A landscape with many peaks, sampled at points; each row gives a point and its height.
A climber steps from a point to whichever of its 2 nearest points has the largest rise for the distance, and stops where none of them is higher. Distance is the straight distance between rows; heights are no part of it.
z_284 height 34.2: [  1 -24 -11  33   0 -19  57  43   2  -6 -15   2   3  10 -12  -6  15 -36
 -59  13  -9  18 -16  -3 -14 -18  15]
z_591 height 35.3: [ 13 -17  -7   7  30  12 -14 -27  -2   2  13 -26  -6  10 -11  -2  12  -9
  15  35  14  46  20  -5  26  10   4]
z_256 height 52.6: [ 17 -27  -7  -4  -9  27 -12 -23 -32  -1 -21 -21   6  14  13   0 -11 -13
  48   4 -52 -19 -21  -3 -24 -30  -8]
z_440 height 43.3: [ -7  12  32 -25  -7   1  -6  -9   9 -22  -6  -3   9   0  27 -25  -9 -16
  -6  14 -18  23  -5   5   4  -5 -16]
z_199 height 57.8: [-11  27  13   1   1  -7  11   4 -17 -12  -8   2  17  19 -36  10   9  -5
 -75  -5   4 -20  22  24  -7 -14 -30]
z_700 height 25.5: [  4   6  40 -38 -10  30 -69 -39 -22  45 -16  -7   8 -10 -11 -10 -12  20
  33   8 -16  -1   7   4   3  24   5]
z_702 height 43.9: [-24 -23  19 -33 -42   8  -9   1 -14  14 -53  10  14   6   9  12 -23  17
  27  -9  -9 -31 -40 -18 -15   1  36]
z_925 height 58.2: [-26  62  14 -49 -26 -23 -31  11   7  -5   4  50  -1  -8  29 -10   7  38
  -2 -44  15   1  -6  -7  -5  23   2]
z_98 height 3.2: [  9   6  22 -25  -1  -1 -38   3  24  26  46  14  -5 -14  33 -35   9   0
  11  -6  -2  45  -2 -12   7  18 -14]
z_19 height 36.2: [ -3 -58 -25  16   4 -17  24  -9   4   3  -4 -17   1   0 -49  44  10   0
 -13   2 -17   5  17  47   8 -16  23]
z_692 height 60.4: [-29  40  16 -29 -12 -17  23   9 -12 -27 -27  26  13  23 -21  12   3  -3
 -73  -6  16  -3   3   7 -14  -4 -23]
z_964 height 38.7: [ -5  24  -1 -25  -9   9 -18  -8   7 -25  12  12  -9  -9  28   0  -4  25
  47 -24  11 -39  23  -6   4   2 -26]
z_88 height 50.8: [ -6  29  10  44  14   6   4  13  21  -1  23   6   3  -2 -20   9 -15  -2
 -23  -6  49 -19  25 -12  20  -8 -29]
z_999 height 23.5: [ -4  26 -29   0  19 -14   7 -19  10 -44   3   1 -15  10  21  11  -1   1
  25   7  39  33  24 -35  29  10  -4]
z_900 height 61.1: [ -5  10  21   0  -8   5 -33  -4  17  26  29   8   7 -21 -14   5   9  24
  -5 -24   5 -26  37  41  16  -5  -5]
z_265 height 54.4: [  2  48  -1 -44  14   8  -3 -34 -32 -67 -17  15 -19  38  -2  44  -1   9
   2   1  -2 -21  35   5 -17  -9 -38]
z_936 height 73.8: [-12  25  -1 -17  11 -21 -13  -6 -24  -6  15   0  -3  13   5 -15  13  14
 -15 -28  32 -11 -18 -41  -6  29 -13]
z_688 height 38.4: [-17 -29   2 -27  -4 -12  -2  33 -25  10  23   5   5  13   3 -13  15 -17
 -22 -39  44 -19 -41 -36 -42   4  -5]
z_765 height 48.1: [  5 -43 -15  39   4  17   5  -4 -13   2   4  -5  10  17 -12  21  -5  -9
  35   3  45   6 -13 -50 -13  -5  21]
z_962 height 44.9: [  1   2 -10  50  14  -4  30  30  19   9  14  14   3   3 -14 -11   6  -2
 -17  -9  53  18 -11 -43  11  14  25]
z_655 height 20.4: [ 11  34 -44  15  27 -24  18   9   0 -47  17  -6 -16   6  34  -5  15  -4
   9 -10  -1  -7   4 -15  15 -20 -43]
z_945 height 41.0: [  3 -68 -26  -9  -2  -6  11   2  30   9   2 -11 -23   2  14   0  23 -11
  37   8 -27  37  17  35  18  12  39]
z_87 height 34.1: [ 21 -38   0  11  -4  -3   2  13   4  23  23 -13   2 -24  20 -28  13  -9
  -5   0 -80  -9 -11  42 -16 -23  -2]
z_450 height 49.8: [-11   2   2  -9 -16 -11  17  30  37  22   6  24 -11 -24  24 -25  25  13
 -13 -17 -28  16   5  23  23  10  40]
z_496 height 39.6: [  2 -12  37 -32  -4   9 -26 -23  -3  30  13  -9  -5  -7  14 -36  -4 -23
  -2  45 -19  63 -26   4   9  23   3]
z_483 height 9.7: [ -3   2 -29   5   6   6  25 -12 -11 -24 -22  -2  10  21 -44  37  13  20
   0   5  17  -3  28  15  14  -5  35]
z_271 height 5.9: [ 20  16 -16  19  21  16 -41  10 -25  17  46 -20  -1 -11  15 -11  -3  12
  23 -23   3 -49   1 -11  -2   0 -46]
z_740 height 37.6: [  4  18  27  35 -15  30  12   6   0 -38 -13  11  32   9  12  23 -25 -32
   8  25  -5   8  -7 -35 -26 -34 -12]
z_939 height 49.4: [ -9 -30 -11  13  -6  -5  19  24   7  24  -7  -4   8  -4 -28   9  14   2
 -21 -21  26 -17  -5  -7   0  -2  20]
z_998 height 44.0: [  9   4 -28  31  20  14   5 -11 -24 -17  14  -2  -4  13 -16  30   0  11
  38 -20  49 -23  13 -38  -8  -8   9]
z_602 height 65.3: [-15  20  59  -2 -18   6  -5   9  13   2  -8  23  23  -1 -21  10 -38  -8
 -29  15  32  -1 -22  -1   9  13  -9]
z_430 height 54.7: [-11   9  23  31   0  -2  20  28  16   3  18   5  16  -3 -41  14   2  -1
 -59 -16  24 -39   7  12  -1 -19 -29]
z_364 height 42.6: [ 16 -60 -18   8   5  -4   9  19  37   9  42  -6 -37  -5  37 -22  17 -18
  40  -1 -20  27  14  28   3  -2   8]
z_165 height 47.1: [ -5 -21  -3  11 -14   3  33  15 -21  11 -22  -1  22   4 -31  17   5  -4
 -37 -22  23 -38 -25 -19 -27 -18   4]
z_56 height 57.2: [-26  61  27 -19   1 -15 -17   6 -17 -16 -18  23  -6  10 -22  -5  -8   6
 -54 -30  17 -18  -4 -14 -13  20 -49]
z_511 height 76.9: [ -6  61  10  31   4   1  -7 -10  15   8 -33  21   4 -14   1 -20 -18  26
 -11   0  19  -5  -6 -27  30  20  16]
z_259 height 35.1: [ 10  56  14  25  16  25 -41 -37   4  19  -6  -4  -1 -12  12 -20 -22  21
  36   1  -3 -18   7 -31  19  22 -32]
z_780 height 46.9: [-17 -15   1 -24 -29 -15  27  -9  -3 -26 -41   2  24  10 -31  64 -19   7
 -11   9 -19   3   5  25 -17 -10  27]
z_861 height 65.4: [-15   8  18  14  -8  -4   4  13  37  16  13  11   9 -20 -14  -9   2  15
 -28  -9  11 -16  22  45  26   6  10]
z_554 height 35.4: [ 10 -29 -30  30  10 -21  53  31   7 -13   0   7  -8  16   6 -12  25 -32
 -25 -14   3  -1  -4   8 -16 -19  -6]
z_274 height 47.9: [ -6  13  -3  -9  -5   4  23  -4  -8 -10 -32  10  13  22   2  -8  -7  -7
   9   5  10  18 -14 -33  -1  11  15]
z_46 height 53.9: [ 22 -27 -38  22  22   7   9   9 -12  13  29 -22 -10  -4  25 -34  24  -3
  35 -19   0  -3 -22 -28  -5  -1  -3]
z_410 height 33.6: [  8   3   2   4  20  25 -24 -45  -9  -2   6 -11  -6  -2  -9  -2 -16   0
  34  51  32  57  16 -26  24  33   4]
z_913 height 37.0: [  1  10 -45  -2  -1 -23  20  46  -5   0  19  12  -6 -13  31 -30  35  13
 -23 -42 -13 -41 -16  18 -26 -23 -24]
z_681 height 41.5: [  7 -37  28 -15  -9  13 -17  11 -40  18  11  -8  14   5 -21  -6  -8 -21
 -17 -15  17 -18 -44 -30 -36  -4 -23]
z_704 height 70.1: [ 25  -8 -42  28  27  29  13  -9 -20 -22  12 -18   2  13   8  -2   9 -25
  24  21 -22  24  13 -10   3 -27 -23]
z_853 height 52.0: [-11  45 -10 -49   5 -14  17 -21 -22 -58 -36  14  -6  35  14  23   6  18
  -6 -19  -8 -17  25  -4   0  -6 -13]
z_894 height 31.6: [ -2  44  -9  10   9  11  -3  21   9 -27  22  -1  -9 -12  -6  12  -8  19
 -17 -15  23 -53  48  31  22 -16 -63]
z_750 height 50.4: [ 13 -33  -4  58  -1   8  26  16  42   2  13   1  -6 -10  -6  13 -17 -12
   6  12  14   8  20   8  22  -4  33]
z_589 height 54.0: [ -4  52  32  11   8  -4 -21   3 -33   6 -19  15   5  18 -12 -21 -13   7
 -31 -24  -6 -36 -28 -45 -20  10 -30]
z_118 height 36.8: [ -7  47  22  -5   3  15 -29 -34   6  -9 -16  13   0 -10   2   8 -27  17
  28  -8   7 -31  18  -1  10   1 -23]
z_32 height 69.1: [-11  33  21  17 -13  -9  -4  12  33  36  -3  27  10 -44  -6  -8  -8  35
 -30  -6 -12 -16   2  41  26  20  35]
z_311 height 33.4: [ 21 -32 -35  60  11  10  21  28 -14  11  16 -16   5  -6 -20   5  17   8
 -18  -5 -20 -51  -5  25  -6 -34 -21]
z_627 height 30.3: [  2  59  -9  -3  -1   7 -13  12  -6 -16   1   8  -8  -3   4  -5   0  20
 -24 -20 -10 -47  18  11   5  -8 -40]
z_362 height 44.5: [-12 -46  19 -29 -16  -1   4   6 -33  11 -14  -2  19  12 -25  27 -17 -15
 -24  -1  31 -12 -35 -21 -34   2  12]
z_444 height 35.0: [ -2 -32 -17  25  11 -22  25   5  -4  20  -2 -16   8   2 -56  32  12   4
 -43  14 -13  29   8  30  21  13  40]
z_657 height 17.8: [ 27  31 -17  39  24   6  17  16  14 -16  21  -1 -18 -24  22 -27  12 -19
 -23  20 -33 -13  19  14  16 -26 -40]
z_878 height 40.2: [  2 -25  27  19 -22  10  -1   1  21  25 -31  -7  15 -20  -3  -1 -43   1
  43  26 -15  14 -37  -5   8   5  39]
z_248 height 45.1: [ 16   6 -22  42   5  27  -9   0 -17  19 -12 -15   9 -12   7 -22   2   2
  21   2 -43 -51 -10  -7   2 -31 -17]
z_273 height 27.0: [  7   0   7  -2  29  -2  -8  -1  22 -30  48 -12 -21   2  25 -13   7 -39
  -8  22  18  42  24 -12  16 -13 -41]
z_859 height 16.6: [ 17  12  10  27  24   2   4 -11  13 -12  16 -19  -7  -2  19 -32   8 -34
 -15  38 -40  31   2  26  17 -17 -36]
z_568 height 39.5: [-10 -71 -12 -19 -10 -26   1  -9  18  19 -14 -19  -9 -14 -13  18  -3   2
  24  15 -36  23  -6  29   6   9  51]
z_24 height 7.3: [ 24 -11   0  14  22  36 -21 -18 -59  13  -1 -28   4  22 -23  23  -6   3
  20  -4 -11 -47 -20 -30 -28 -12 -29]
z_918 height 14.0: [  6  -4  10 -39  13   1 -27 -41  -7   8   8 -26  -8   4  12 -19  15   2
  15  30 -39  40  26  50  12   6 -11]
z_864 height 55.1: [ -7 -24  -6 -40  -4 -23  19  22  16  22  13   7  -7  -5 -28  12  29   3
 -22  15  50  42  -8  14  22  43  50]
z_279 height 36.7: [  2 -57 -45  37 -16 -20  53  34  12 -16  -4  -3 -10  30   8  29   3 -21
 -10  -7 -12 -18   4  26 -22 -46  -4]
z_669 height 40.1: [  1  26  22  47 -12  25   6  -5 -12 -17 -13  -6  33  11  -7  15 -29 -30
 -13  33 -44   8  -8  -2 -27 -30  -8]
z_89 height 52.4: [-15 -37   5 -14 -17 -20  19  29  20  21   8   9   6 -10 -34  24   3   4
 -14  -8  48  12 -21  17  10  27  45]
z_322 height 30.2: [ -7   0  24 -29  -5  -9  34  19  27 -43   3  14 -14   9  26  15 -15 -37
 -17  31  19  47  15  -2  -1  -2 -14]
z_685 height 53.3: [-25  -2 -25 -36 -14 -30  28  26  -9   2 -19  21   0   4  20  -5  22  24
   5 -45  40 -10 -19 -28  -5  17  42]
z_50 height 11.6: [ -5 -45 -31 -42  -3 -16  54  11 -10 -36 -17  -5  -4  37   9  31  24 -17
 -25  -4 -16   4  26  40 -36 -32  -3]
z_70 height 32.4: [  4   1   7 -12  -6  15  18   7  28 -54  -4  14  -7  15  46  15 -28 -37
  22  20  18  26  15 -19 -22 -36 -23]
z_51 height 48.6: [-18   1  -8 -23 -25 -19  43   3   2 -22 -51  12  12  11  -5  27  -2  21
 -13 -19 -12 -34  12  19  -1 -14  27]
z_286 height 8.1: [ 17   2   3  40   4  42 -34 -33 -46  18 -21 -17  11  13 -26  31 -18  11
  41   6  -6 -25  -2 -27  -4  -4   9]
z_705 height 38.9: [  0  -2 -19  21 -11   5  19  43   6  -7   4  20  -5 -19  45 -19   2  -3
  -3 -35 -16 -50 -23  -7 -31 -33 -23]
z_245 height 27.5: [  5  45  31 -66 -13  -1 -59 -23 -30  18  -6  15   1   9   7 -22   9  27
  -4 -19 -50  10   1  10 -13  21 -26]
z_124 height 39.1: [  8 -20  14 -27   5  24 -47 -42 -15 -13  23  -5 -16   5   1  19 -26  14
  35   4  49  -2  -1 -29  -8  14 -12]
z_428 height 33.9: [ -6 -27 -12  27   4 -25  45  24   4   9   8  -8   1   4 -39  -1  27 -17
 -70   1  -7  18 -11  26   5   5  24]
z_136 height 8.7: [ 14  12 -21  66   6  36  -6 -15  -1   0 -13  -4  23  -2 -20  30  -6   9
  48  11   5 -21  14  -9   6 -12  15]
z_441 height 46.6: [-10  -9  16 -43 -18  -7   6   9  -5   0  -9  -2   2  10  39 -28   9 -19
   0 -17 -35   7 -15  -7 -34 -20  -4]
z_372 height 36.1: [-14  -4  31 -43 -21  -5 -16  23 -25  -1   7  10  -1  12  35 -16 -12  -3
   1 -34  22 -10 -41 -53 -35   7   4]
z_416 height 61.6: [-23  45  36 -62 -14 -30 -29  17   9  -9  20  39  -3  -7  30  -5  -2  13
 -10 -15  33  33  -6 -14   2  39 -14]
z_770 height 32.0: [  9  39   9   9  22  17 -22 -44  -5  -7  -5   6  -7  -1   6  -6 -31   4
  35  21  41  41   5 -48  27  45  -1]
z_38 height 51.3: [-21 -13 -13 -58 -27 -28  18  25  -8  12 -18  23  -4  15  26 -11  30  17
  -2 -39   6  -2 -19 -13 -33  -4  30]
z_546 height 53.8: [-11 -13  32  -5 -37 -11  -8  41  25  37  22  34  17 -44   5  -9  -6   9
 -28 -24   4 -10 -17  20 -14 -11  24]
z_828 height 67.6: [ -1  36  -3   4   8   4   8 -27  19  -7 -20  12 -11   1  43 -32  -3  10
  48  27  -6  41   7 -22  45  16  21]
z_499 height 47.8: [ 15 -18   1  57  10   1  26  19  35  12  28  -2 -16 -17  -9 -18   1  -8
  -8  17  23  28   1 -17  35  26  32]
z_863 height 34.5: [ 11 -11  -3 -14  12  29 -13 -26 -11 -35  19 -18  -4   7 -23  57 -14   5
  21  19  12 -20  51  40   9 -15 -28]
z_565 height 37.2: [ 12  -3 -15  42  -1  12  -2  -5 -38  36 -42 -25  24  11 -54   7   2  15
  -7 -19  -5 -42 -26 -24  -9 -12  23]
z_563 height 52.3: [  3 -63 -16   4   2  24   2 -11  -1 -11   3 -13  -5   6  -6  36  -8 -17
  24  18  45  23   2 -22 -23  -2  24]
z_457 height 38.8: [ -3  22   3 -14  -1   0 -31 -35 -26  26 -36 -17  18   4 -35   2   8  27
   0  -1 -30 -23   7  17  13  20  12]
z_131 height 60.7: [-23  23  72 -29 -21  -1 -24  22  15  24  16  20  27 -19 -13   3 -46 -12
 -31  23   0  11 -19  30   1  26  -8]
z_766 height 34.9: [  0  12  37  26 -16  20  10  16  44 -32   0  18   7  -7  27   4 -47 -36
  10  17   1  11  -8  -9  -7 -35 -23]
z_475 height 24.9: [  4  14   2  -7  28 -14 -11 -29  27 -41  35   0 -32  -8  31 -12   0  -9
  28  12  32  48  31 -13  31  18 -14]
z_968 height 45.0: [ 17 -15  -8  16   9  -2  13  19  40  -5  39  -1 -32 -15  26 -43  25 -20
   3  10 -22  28  10   4  27   0   1]
z_787 height 51.5: [ -4  36  35  21  11  13 -22  -9 -48  17 -23   6  23  21 -39  -3 -24 -22
 -44   7   5  -5 -28 -38 -18  29 -23]
z_363 height 14.8: [ 16   0   9  -1   8  13 -27 -47 -17  21 -12 -33   9   5 -18 -20   7 -10
   2  25 -46  20   4  18  10  -3 -19]
z_11 height 26.5: [  7   7  32 -54 -21  27 -53 -37 -31  22 -11  -7  13   2  12 -24  -4  13
  33   4 -55  14 -12  12 -10   5  -5]
z_569 height 13.3: [-11  14  24 -81   2 -13 -22 -25 -13  -9   9  -5  -9  15  15 -17  23  -9
 -18  24 -33  47  19  35 -10   4 -30]
z_315 height 22.0: [  0  31 -26  11  10 -15  23  -6   8 -52   5   7 -19   8  40  -3   1  -9
  12  -4  19  32   5 -48  -5  -8 -18]
z_538 height 12.6: [ -7 -10   1 -53  -3  -5   5 -26 -30 -17   0 -16  -1  20 -11  -1  27 -10
 -36  14 -24  16  16  31 -15  -5 -10]
z_267 height 11.0: [ -2 -38 -50 -42  -3  -7  35  -4 -27 -31 -22  -8 -20  30   6  45   7   7
  13 -15   6 -25  31  15 -28 -27   3]
z_445 height 58.5: [ 13 -12 -31  -9  15 -22  -1  -3   2  -7  24  -5 -13  -3  45 -25  27   9
  49 -16  15  14 -13 -36   7  11   9]
z_633 height 6.6: [ 25  16  -7  25  25  19 -32   4 -47   7  20 -28  -5  12 -28   4  -7  -3
   0 -20   4 -61 -16 -28 -13  -4 -52]
z_975 height 39.9: [-13  14  20 -16 -15  -2 -20 -15  -6  30 -32  -2  21  -9 -15 -21   0  10
 -16  14 -42  16 -21  30  17  21  18]
z_813 height 51.4: [ -8   3  14   1 -28 -14  24  53  38  54   8  43  -2 -36  13 -24  20  12
 -28 -22   1  -2 -11  12   5   8  58]
z_510 height 15.7: [ 28  27  18  29  26   9 -19 -31   0  12   3 -27  -3   2  -4 -41  -3 -22
 -20  43 -62  35   1  17  24   4 -25]
z_434 height 40.9: [ -6  24   4 -38 -10   1 -16  -6  14 -11   1  10  -9  -8  32 -22   4  10
  20 -14 -14   0  15  22   9  -3  -6]
z_66 height 67.1: [-12  31  31 -30  10 -22 -29  -3 -13 -10  16  29  -7   7   7  -7 -11  12
 -14 -20  56   8 -17 -39 -10  48 -23]
z_677 height 44.8: [  2 -18  14 -83  -3  14 -18 -27 -32 -11  -8  -9 -18  10  13   4   9  -2
  23   2   0  14  -7  -6 -27  10   8]
z_831 height 53.2: [ 16 -55 -15  66   0   6  32  22  26   0  14   1 -18   7   4  14  -1 -34
  15  17   9  26   7 -12 -11 -21  19]
z_895 height 29.0: [-11   5  18 -10  17 -11  27  21  35 -43  25   8 -19   7  12   0   2 -46
 -46  23  15  40  22  17   8  -7 -36]
z_227 height 33.5: [  7 -44  -9  56   2 -12   1  10  34  36  11 -15   6 -34 -35  16  -4  28
  15 -12   0 -40  15  36  19  -5  41]
z_779 height 62.2: [-12 -15 -21 -20  16  -5 -18 -23 -10   9  14 -15 -10   5 -45  20  25  32
  -4  -9  57  -4  27   5  17  38  10]
z_614 height 72.2: [ -9  42   9  30   0   7  15 -12  26   1 -22  13  -5  -3   7 -11 -17  11
   7  28  13  23   8  -6  42  23  30]
z_590 height 52.5: [-24   0  -4 -56  -1 -28  17  22  18  -7   6  24  -2   4  -3   6  18   4
 -18   6  66  31  -6  -4   1  46  23]
z_608 height 55.0: [ -4  18  30  31  -5  27 -22  -9 -46  10 -26   1  33  17 -48  20 -28 -13
  -6  37   3   5 -26 -42 -21  17   8]
z_292 height 49.0: [ -8  -5  -4 -34 -26 -17  23  31  -6  11 -17  17  10   4  33 -39  22  -4
 -30 -30 -31   4 -37   3 -29 -20  16]
z_478 height 33.2: [  6  44  28  -9  20  11 -59 -44   3  -5  -3   8 -10   0  18 -16 -27  11
  43   7   7  16   1 -41  14  41 -37]
z_187 height 43.1: [  0 -39   5   6 -13 -24  41  14  22 -10  -4 -10  -8  -2 -10  23 -30 -33
  -5  35 -44  47 -15  19   1  -8  26]
z_791 height 41.3: [-11  21  36 -38 -12  -2 -19 -12  16   8 -12   4   1  -7  19 -27  -5  -6
  -6  31 -30  52  -6  18  23  24   3]
z_543 height 29.4: [-12  75  12 -29  -6  -8 -20 -11   0  -8 -21  22  -5   2   9 -13   8  32
 -17 -19 -23 -34  36  30  13   8 -36]
z_442 height 38.2: [ -2 -67 -28  24 -21 -21  27  20  17  13  -9  -1 -20   9  12  -7   5 -10
  11 -17 -28 -13 -15  31 -35 -19   9]
z_342 height 32.8: [  4  32 -24  -5  17  13  -7  -3  -7 -38  34 -11  -9  12 -12  33  -5  22
   6   4   7 -30  42  30  14  -9 -56]
z_319 height 50.1: [-20  14  13 -50 -15 -15  25  17  -4  -2 -23  24   3  12  14  -5  -8  -7
 -10   8  25  14 -26 -14   5  27  22]
z_385 height 5.8: [ 14  -7  -1  24  25  18 -11  10 -25  11  38 -30   7   8 -28  -5  12 -18
 -22   1   5 -24   1  -1  -8 -17 -51]
z_956 height 42.1: [-16 -37  18 -23 -37   5 -12  11   2  34 -26  12  20 -26   3  10 -32  10
  36   2   9  -7 -53  -5  -1  14  54]
z_236 height 59.8: [-14  21  39  12 -11  25 -13  -4 -24   0 -13  14  26  16 -48  40 -37  -2
 -20  19  51  -1  -6 -12  -8  21  -4]
z_37 height 47.7: [ -4  12 -20  -3   9 -22  31  16  32  -8   0   7 -18   5  23 -35  31   2
 -10 -10  -2  22  10   5  25   4  24]
z_731 height 41.7: [ 10  30 -25  19  24   3 -18 -17 -14   1  11  -9  -7   6 -24  20  -2  25
  25 -18  43 -39  15 -26  15  26  -5]
z_566 height 47.2: [  6  38  13  24  16   2 -15  -4  37 -12  36   6 -15 -18   5   3 -10   3
  -1   3  41   4  33  -3  34   0 -33]
z_842 height 72.4: [ -9  60   6  30   3  -4  -3  14  28  31 -23  29  -5 -33   8 -39  -4  31
 -37  -2  -6 -11  10   6  27  23  15]
z_307 height 37.4: [  2 -23   8   7  16   3   3 -12   1  18   9 -26  -5  -2  -3 -24  19 -24
  -6  35 -21  53 -17   9  18  14  16]
z_358 height 39.7: [ -8 -57 -19   4 -26 -18  30  30  31  23 -14  17 -12  -4  31 -12   0 -14
  15 -13 -15  12 -21  13 -19  -4  36]
z_654 height 42.0: [ -6  -6  17 -74 -10  12 -41 -36  -9  -8  11   1 -23  -4  -3  14  -4  24
  24  -3  41   5  12   5 -15  29   2]
z_650 height 32.7: [ 15 -28  -6  36   7   0  15  24   4  24  28 -14   4 -20   0 -21  16  -7
 -28  -4 -44 -32 -11  37 -17 -25 -19]
z_509 height 9.2: [  3  12 -44  45  15  20  22 -18 -15 -13 -23  -6  16  22 -24  29  23   4
  28  12   6   7  36 -11  -5 -12  23]
z_733 height 12.1: [ -4 -37 -17 -49   2 -24  29  -2 -11 -20  -5 -16  -5  27  -4  13  20 -24
 -30   9  -3  30  13  21 -18 -15   2]
z_690 height 40.8: [ -3  13   0  37  -3 -14  29  37  22 -10  -1  21   5 -19  26 -29  -3 -23
 -32 -18  11 -27 -21 -27 -16 -22  -9]
z_759 height 57.1: [-17  11  60  -1 -31   3 -26  27  35  35  18  18  30 -41 -16   6 -41  13
 -30  -2  -6 -23 -18  39 -13  -1   6]
z_144 height 4.9: [ 13  -6   5  16  39   1 -33   2 -13  17  62 -21 -10  -3   3 -28  20 -33
 -20   0  15   9  -5 -12  -4  -1 -50]
z_101 height 38.0: [-13 -74  -8  -7  -3 -43   0  -2  19   8   2 -28 -20 -16 -43  44  -9  -7
   5  10 -33  18   6  56  -3 -12  41]
z_732 height 41.4: [  0 -46   3  -7 -17 -19  43  33  38   1  -2  -2  -9   1  29  -9  -4 -34
  -4  21 -27  42  -5  16  -6  -6  25]
z_135 height 28.5: [ -1  50   0 -57  -6 -24 -44  -5 -25  13  -3  27   0   5   1 -13  30  30
 -20 -35 -32 -16  22  22  -1  10 -30]
z_745 height 58.3: [ -4 -20   3 -16   8   7 -29 -25   8  29  19 -18  -3 -25 -32  17   8  21
   8 -14  34  -4  34  20  21  19   8]
z_134 height 43.7: [  3  51  15  30  19   2 -15   8  38 -17  22  11 -18 -24  29 -30  -8 -12
   5   5  14  12   8 -18  23   8 -39]
z_54 height 50.2: [-18  33 -13 -49 -18 -28  46  -5   2 -43 -42  16  -2  22  18  10  21  10
 -18 -15 -12  -1  15  14   8 -11  15]
z_996 height 35.7: [  6 -19   2  55  -2  -2   2   0 -26  31 -28 -13  35 -12 -50  19 -10   0
 -19  19 -22 -10 -39 -10   1 -15  34]
z_301 height 62.0: [ 17 -48 -35  -1  12   2  20   4   1 -17  16 -22 -13  17  33  -2   7 -29
  19   7 -10   8   8   1  -4 -24 -29]
z_244 height 36.5: [  7 -17  11 -17  10  30 -31 -34 -11 -17  -1 -10  -5   7 -16  43 -22   7
  39  12  29 -14  29   0   3   0  -8]
z_948 height 36.9: [  8 -32 -16  13 -21  -9 -11  -3  12  43 -22 -10  10 -26  12 -12   4  24
  20 -12 -64 -15 -15  44  -5 -11  47]
z_361 height 42.7: [ -5   2  -5  41 -11  -4  41  38  17  10 -17  24   3 -15   8 -30  -3  -8
 -19 -21  30  -4 -34 -34  -1  12  29]
z_969 height 10.1: [ -9 -21 -26 -26  -8   1  10 -38 -11 -12 -43  -8   0  13 -31  43  11  30
  22   8  17   2  24  11  19   4  39]
z_52 height 40.5: [  6  54  -4  31  23 -20 -19   8  23   1  18   9 -16 -29  30 -53  12  -1
 -12  -3   4  13  -8 -33  13  20 -12]
z_447 height 67.3: [ -4   3 -18 -27  14 -14  -2 -26 -24  -7   7  -9  -8  15 -16   2  21  20
  -3 -20  36  14   6 -21   1  26   2]
z_327 height 19.0: [ 17  54 -29  36  25  -1   2  25  -7 -24  24 -16 -17 -18  35 -24   8   1
  -6  -1 -12 -35   8 -14   9 -20 -66]
z_527 height 42.5: [ 17  12   5  49   4  31  -1 -12  -3  -5  -6 -12  25 -13  -4   1 -26 -15
  -2  15 -39 -30 -14   8  -8 -30 -28]
z_898 height 48.3: [ 17 -35  -6 -37  -2  23 -20 -28 -31 -11  -4 -22 -11  13  14  12  -4 -11
  46   8  -8 -11 -11 -10 -26 -11  -2]
z_216 height 63.4: [  6  22 -13 -22   2 -16 -20 -36  -6 -19  -5   4 -17  -3  49 -27   0  15
  56   1   4  28 -13 -39  23  24  17]
z_128 height 34.4: [ -3   4   1  39  18  -9   7  -9 -13  25 -14 -14  22   2 -64  12  10  -4
 -49  27 -16  17 -17   1  10   6  18]
z_82 height 10.5: [  1 -47 -48 -42   7   4  14 -33 -12 -17 -13 -16 -15  13 -21  51  11  25
  29  -4  36 -17  37  24   1  -7  18]
z_397 height 56.9: [ 23 -64 -22  22  13  10  19  -2  14 -15  21 -15 -17  14   7  28   3 -32
  30  24  11  29  14   1 -12 -20   4]
z_647 height 39.8: [ -4  11 -23  21  14  -4  -9  -1 -14  26  -7  -4  11   9 -43   9  24  35
   3 -36  42 -57  18 -11  16  12  21]
z_675 height 62.6: [ 20  12 -21  18  10  39  -2 -25 -10 -39   0 -17   8  15  19  11  -9 -14
  54  25 -32   3  16 -12  -7 -31 -26]
z_150 height 57.4: [ 18  -9 -11  32  -7  42  -6 -28 -17 -26 -25 -23  23  14   1  33 -27  -6
  54  27 -53 -14   7  14 -14 -33  -5]
z_663 height 2.7: [  3  28  22 -21   9 -10 -62 -10 -15  40  33  12  -5 -17  13 -36   4   6
   0  -6   6  31  -8 -27   2  38 -29]
z_983 height 45.8: [-10   5   0  -3 -24   9  26   1 -15  -8 -57  14  20  15  11   9 -23   5
  20  -8  11 -15 -34 -41  -9   1  43]
z_376 height 55.4: [-25  34   3 -26 -24 -30  14  33  20   3  -4  46  -3  -3  33 -12   9  32
   2 -40  39 -14 -10 -23  -3  12  32]
z_551 height 38.5: [ -3  12  -7  11  -2  -4  -9 -10 -13  33 -36 -15  15  -6 -36   1  16  29
 -13 -23 -13 -46   2   6  12   4  31]
z_57 height 45.2: [-14 -22   5  -6 -25 -16  38   1  24 -27 -21  -1  14   8  -7  47 -32 -14
   2  20  -9  24  10  21  -7 -17  30]
z_285 height 34.7: [  8 -28 -29  67   6  -1  26  20   7  13  -9 -20   5 -18 -33  30   7  24
 -11  -6 -26 -42  14  41  12 -23  25]
z_599 height 35.6: [ 10 -36  -9  -1 -21 -10 -19   3  11  37  22   0   8 -28  12  -8   5  19
  18  -9 -80 -19  -2  58 -21 -27  17]
z_652 height 49.2: [ 24 -21 -44  31  12  17   3  13 -22   3  28 -33  -7  -2  17 -29   9  -9
  22 -10 -29 -29 -26  -6  -9 -26 -43]
z_55 height 38.3: [  1 -35   4  36 -15  20 -20  -3  24  45 -13 -21   7 -32   7 -10 -17  16
  37   7 -32 -14 -16  10  15  -3  43]
z_112 height 4.0: [ 11 -14   8  -6   7   2 -19  18   6  19  52  -4  -9 -15  23 -37  19 -25
   6  -9  -9  19 -10  -7 -18 -20 -31]

For each start below, name the point where the climber stops.
z_627 => z_704
z_444 => z_602
z_732 => z_265
z_509 => z_511
z_657 => z_511
z_322 => z_511
z_98 => z_511
z_441 => z_936
z_87 => z_864
